Points on a hilly landscape, in no order, each with its height.
From any point a ball rolls to the lowest of the 2 points nearest to it. It stops when none of these is lower. Distance is the straight distance between rows; heights are no part of it.
(309): [146 149  56 139 128 121 140  65  98  86 148  74  33 170  85 109  74 204
  86 170 127]  (h 23.3)
(541): [113 105  62 137 151  98 121  77  85 107 136 125  59 168  70 107 137 205
 129 158  74]  (h 47.3)
(245): [104 149 102 147 120  95 134 133  56 106 135 142 118 147 106 178 153 131
  85 138 107]  (h 62.7)
(680): [ 65 157 148 136  83  96  96 117 138 133 145 198 186 116 154 139 159  73
 133 124 101]  (h 32.7)
(761): [ 73 133  78 167 123 103 145  72  79  65 124 161  68 172 106 147 134 159
 111 176  64]  (h 63.4)
(954): [106 105 137 159 110 125 149 132 145  66  86 151 144 129 105 119 157 107
 148 159  85]  (h 49.1)
(478): [157 129  97 129 144 140 184  96 145 138 143  96 121 124 114 138 106 189
  97  95 115]  (h 47.9)
(474): [ 54 111  79 158  83  92 158  58  85  94 147 178 100 167 117 150 141 161
 130 150  28]  (h 72.9)
(581): [143  99 127 127 130 177 147 137 108  97 113 121 146 147 114 124 125 128
 145 204 132]  (h 62.1)
(927): [105 136 167 149 119  84 160 119 151 155 149 237 138  99 149 139 155  53
 168 139  64]  (h 62.9)
(31): [142 142  65 132 141 137 113 126 128 102 104 102 146 133 118 109 140 181
 147 134 101]  (h 43.3)
(510): [165 118 152 112 137  97 128 148 108 145 103  45 135 132  76 153  84 162
  77 152 158]  (h 39.3)
(215): [130 140  95  76 128 142 114 172 146 117 117  79 138 133  89 115  85 152
 135 170 154]  (h 56.2)
(392): [119 144 104 173 116 109 129 125 145 109  96 152 156 126 140 147 155 105
 124  95 118]  (h 81.6)
(216): [102 143  87 163  97  91 143 108 109 104 104 188 130 140 129 139 159 132
 144 115  88]  (h 77.8)
(684): [141  79 162 167 114 106 132 150 101 152 123 128 167 131 161 152 143  92
  88 123 152]  (h 60.5)
(700): [156 154 136 115 103 155 126 137 135 171 196 149 121  93 165 105 145 115
 140 137 200]  (h 44.9)
(209): [120 126  36 145 120 107 127 116 131 128 144 148 146 134 130  99 135 171
 172 106  74]  (h 52.0)
(453): [170 154 166 143 112 176 105 115 159 128 119 131 152 109 139  98 157  99
 154 105 169]  (h 19.8)
(124): [125 145 139 122 108 159  98  98  90 108 155 142 153 119 162 117 136 159
 102 116 116]  (h 50.2)
(274): [ 91 119 122 119 134 122 133 109 172 153 157 182 148  95 124  99 155 117
 168 121 146]  (h 56.1)
(273): [177 124 156  72 122 107 142 132 132 140 101  56 130 125 102 141  33 181
 102 152 147]  (h 27.9)
(78): [110 139 178 142 142 143 107 137 135 156 108 129 127 135 129 151 160  63
 131  62 164]  (h 47.2)
(914): [124 159  86 134 119 158 125 135 164 116 106 136 159 135 104 139 138 106
 133 105 151]  (h 84.8)
(991): [ 89 161 149 122 124  96 152 141  94 119 143 194  92 100 161 133 169 102
 143  99  84]  (h 54.3)
(77): [ 78 139 131  72 123 135  90 134 122 104 131 121 127 128 109 105 120 170
 108 123 154]  (h 67.8)
(500): [145 119 129 161 135 113 124 114 152 153 147 203 170 103 186 112 142 108
 163 123  89]  (h 89.0)
(551): [167 120 198 128 121 182 117 143 168 162 133  72 133 121 138 121 107  48
 134 107 173]  (h 34.3)
(630): [128 119  81 115 181  92 127 130 101 102 115 102  75 154  73 108 114 186
 123 183  91]  (h 58.0)
(658): [159 130 154  97 155 122  93 144 120 146  85 121 140 137 114 125  96 141
 114  90 133]  (h 37.1)
(727): [111 117 179 142 127 127 121 129  99 131 107 132 117 128 110 141 194  93
 128 104 161]  (h 50.0)
(342): [138 129 135  97 143 128  71 111 118 186 160 165 164 122 171 118 132 154
 149 116 138]  (h 92.9)
(945): [202 153  82 119  93 151 154 114 140 152 158 130 136 108 132  92 103 172
 148 115 160]  (h 32.9)
(441): [ 92 136  95 132 160 109 157 131 102  99 142 121 110 155  95 185 115 126
  57 147  91]  (h 71.0)
(72): [164 161 104  79 133 138 133 160 130 148 105  96 105 145 130 164  47 146
 122 120 180]  (h 52.1)
(155): [136 141 134  87 141 143 123 167 147 102  90  47  85 152  82 136  84 143
 138 192 182]  (h 66.7)
(815): [148 139 121 152 150 139 158 117 128  68 102  69  79 132 123 142 122 165
  87 145 135]  (h 38.2)
(297): [171 117  82 111 111 116 133 111  69 136 143  93 112 155  93 117  99 207
 119 165 133]  (h 57.0)
(716): [171 100 162  94 130 139 142 124 188 195 127 112 158 118 120 117  76 133
 136 116 200]  (h 65.9)
(699): [ 90 156 137 115 104  75 153 118 110 140 165 231 126 103 160 134 160 103
 169 128  56]  (h 58.9)
(556): [104  61 180 151 127 126  84 154 145 144  92  88 165 146 128 123 128  72
 126 120 143]  (h 62.0)
(872): [ 69 139 166 145 108  90 124 134  82 105 123 137 123 131 117 170 183 103
 112 123 126]  (h 54.7)
(24): [134 132 122  96 155 148 127 165 158 165 135  91 122 126 178 161  85 132
 132  98 165]  (h 59.3)
(739): [ 79 143  84 104 106 116 108 111  94 107 122 156 106 147  97 109 119 172
 105 107 139]  (h 59.4)
(259): [138  87 156 174 127 134 163 134 152 101 124 121 150  88 177 117 136 118
 110 121  94]  (h 86.1)
(949): [187 145 137 100 144 163 189 121 166 147 129  84 121 115 112 146  88 153
 135 118 154]  (h 53.3)
(246): [140 110 160 171 136 159 128 161 140 116 109  33 132 130 130 149 132  60
 107 104 129]  (h 26.4)
(420): [121 100 155 156 153 153 117 139 127  70  71 110 136 148 111 133 154 103
 145 179 106]  (h 55.6)
(787): [161 152 122 136 129 135 122 128 120 103 104  79 136 113 132 114 173 171
 137 112 128]  (h 36.2)
(468): [132 157  95  83 184 123 130 133 125 104 114  63  89 143  92 135 107 186
 134 173  96]  (h 66.5)
(376): [ 84  71 190 170 113 115 105 153 143 114  74 115 144 140 132 119 160  48
 149 124 109]  (h 58.6)
(585): [116  96 170 110 148 107 115 129 158 196 165 169 140 110 121 105 159 106
 151 129 178]  (h 60.0)
(626): [182 178  73  92  98 167 135 137 125 122 140 118 123 135 129 126  70 162
 129 132 158]  (h 41.5)
(526): [156 114 147 197 124 125 146 136 126 161 143 124 156 121 158 165 175  87
 117  97 153]  (h 62.6)
(634): [133 126 153  89 157 117 118 158 116 153 113 174 111 123 136 120  96 121
  97  80 137]  (h 43.2)
(357): [140 151 168 138 154 152 120 129 137 176 153 168 113 115 169 153 168  71
 145  96 173]  (h 44.4)
(454): [ 94 114 171 182  99 108 139 122 166 102  75 162 153 127 122 130 174  64
 171 128 104]  (h 54.8)
(586): [139 159 174 132 132 169  75 133 161 126 105 133 167 113 128  99 162  56
 161 104 106]  (h 25.0)
(717): [154 143 143 142 161 145 139 145 130  98  97  61 101 118 128 141 148 124
 115 102 129]  (h 31.3)
(18): [188 139 193 158 126 166 106 124 175 202 162 131 135  95 143 117 136  43
 136 124 193]  (h 37.7)
(620): [145 122 134  71  93 129 123 143 158 127 130  66 152 120 115 114  52 175
 120 162 172]  (h 42.5)
(730): [ 92 104 125 153 101 101 158 117 141  96 152 153 154  93 157 101 147 134
 102 123  91]  (h 83.6)
(550): [ 67  98 115 141  98 104 153  82 107  94 165 155 128 128 129 126 161 165
 133 150  56]  (h 78.9)
(722): [106 148 149 141 114 113  84 140 118 131 146 135 165 103 195 134 147 121
  93  91 124]  (h 44.6)
(905): [195 166 153 134 129 167 129 112 144 198 176 162 128 101 158 140 125  89
 135 125 201]  (h 41.0)
(305): [170 124 132 101 120 144 131 110  85 138 147 115 142 138 119 129 117 175
 114 151 135]  (h 56.3)
(870): [ 95 103 102  98 141 153 132 128 147 135 146 149 144 134 151 111 117 141
 160 151 129]  (h 49.4)
(513): [ 54 122 116 119 100  99 117 138 141 113 126 198 166 128 150 139 124  90
 146 146  78]  (h 18.2)
(286): [ 73 108 107 116 131 125 125 152 125  87 122 163 136 131 132 118 125 117
 144 170  82]  (h 36.6)
(239): [ 99 158 166 158  98 118  75 121 153 142 147 169 175 109 169 131 159  54
 112  90 141]  (h 39.6)
(467): [153 107 175 132 129 182 129 150 160 134 111  25 131 143 147 161  90  75
 129 125 159]  (h 30.5)
(943): [ 81 136  61 147 104  66 103  98  83  98 104 171 109 160  77 118 143 165
 138 121  89]  (h 70.2)
(806): [123  83 139 129 119 101 136 164 113 142 140 137 127 106 166 122 134 123
 108 128 163]  (h 56.7)
(2): [149  76 188 129 153 128 136 132 162 189 128 134 146 109 127 124 123 103
 121 108 171]  (h 62.8)
(132): [162 128 113 143 101 177 148 101 162 130 137 163 150 120 135  89 141 139
 155 135 165]  (h 25.9)
(602): [115 135  85 173 158 113 161 115 101  61  96 132  71 152 126 140 132 154
 107 162 100]  (h 50.3)
(790): [139 126  51 119 120 144 128  62  64 123 168 100  47 182  79 111 100 200
 131 145  85]  (h 37.5)
(547): [178 130 111 118 123  90 137 128  85 131 116  56 101 153  71 137  98 197
  89 188 152]  (h 48.9)
(587): [142 139  86 111 140 133 144 132 139 153 174 120 129 114 193 132 110 164
 129  88 137]  (h 61.4)
(472): [138 122  77 151 132 131 172  88 115  90 149  79  80 137 124 129  94 207
  76 136 111]  (h 39.2)
(762): [123 102 180 107 143 155 129 188 148 123  94  95  99 129  78 121 128  48
 140 120 146]  (h 77.0)
(221): [141 123 187 100 144 148  81 136 129 129 100 124 164 130 104 104 135 100
 120 107 116]  (h 30.8)
(887): [105 135 125  84 185 123 114 139 114 130 135  84 123 129 105 154 148 160
 132 134  75]  (h 72.8)
(972): [138 147 114 140 141 104  76 103 152 195 158 215 166 110 177 101 142 124
 164 112 130]  (h 90.9)
(288): [152 125 125  92 107 133 137 159 115 159 155 145 106 120 147 110  99 147
 127 125 203]  (h 50.5)
(80): [139 108 170 177 130 142 131 116 173 130 137 176 162  93 200 111 128  72
 129 112  86]  (h 87.6)
(992): [114 134  48 122 129 121 137 120 139 154 187 158 124 124 175 116 119 165
 151  91  87]  (h 57.4)
(459): [101 137 125  98 145 123 144 142 106 118 132 178  83 114 140 114 137 132
 130  95 116]  (h 49.3)
(10): [ 97 140 124 116 145 146 121 177 151 107  88 117 131 137  95 137 140  85
 146 118 141]  (h 80.8)
(993): [154 121 167  85 151 145 131 179 113 132  95  73 105 146  59 149 111 102
 136 162 163]  (h 73.3)

Where does a ball stop that starts at each point below?
(972) | (717)
(872) | (246)
(806) | (246)
(587) | (717)
(2) | (513)
(914) | (273)
(927) | (453)
(24) | (453)
(305) | (513)
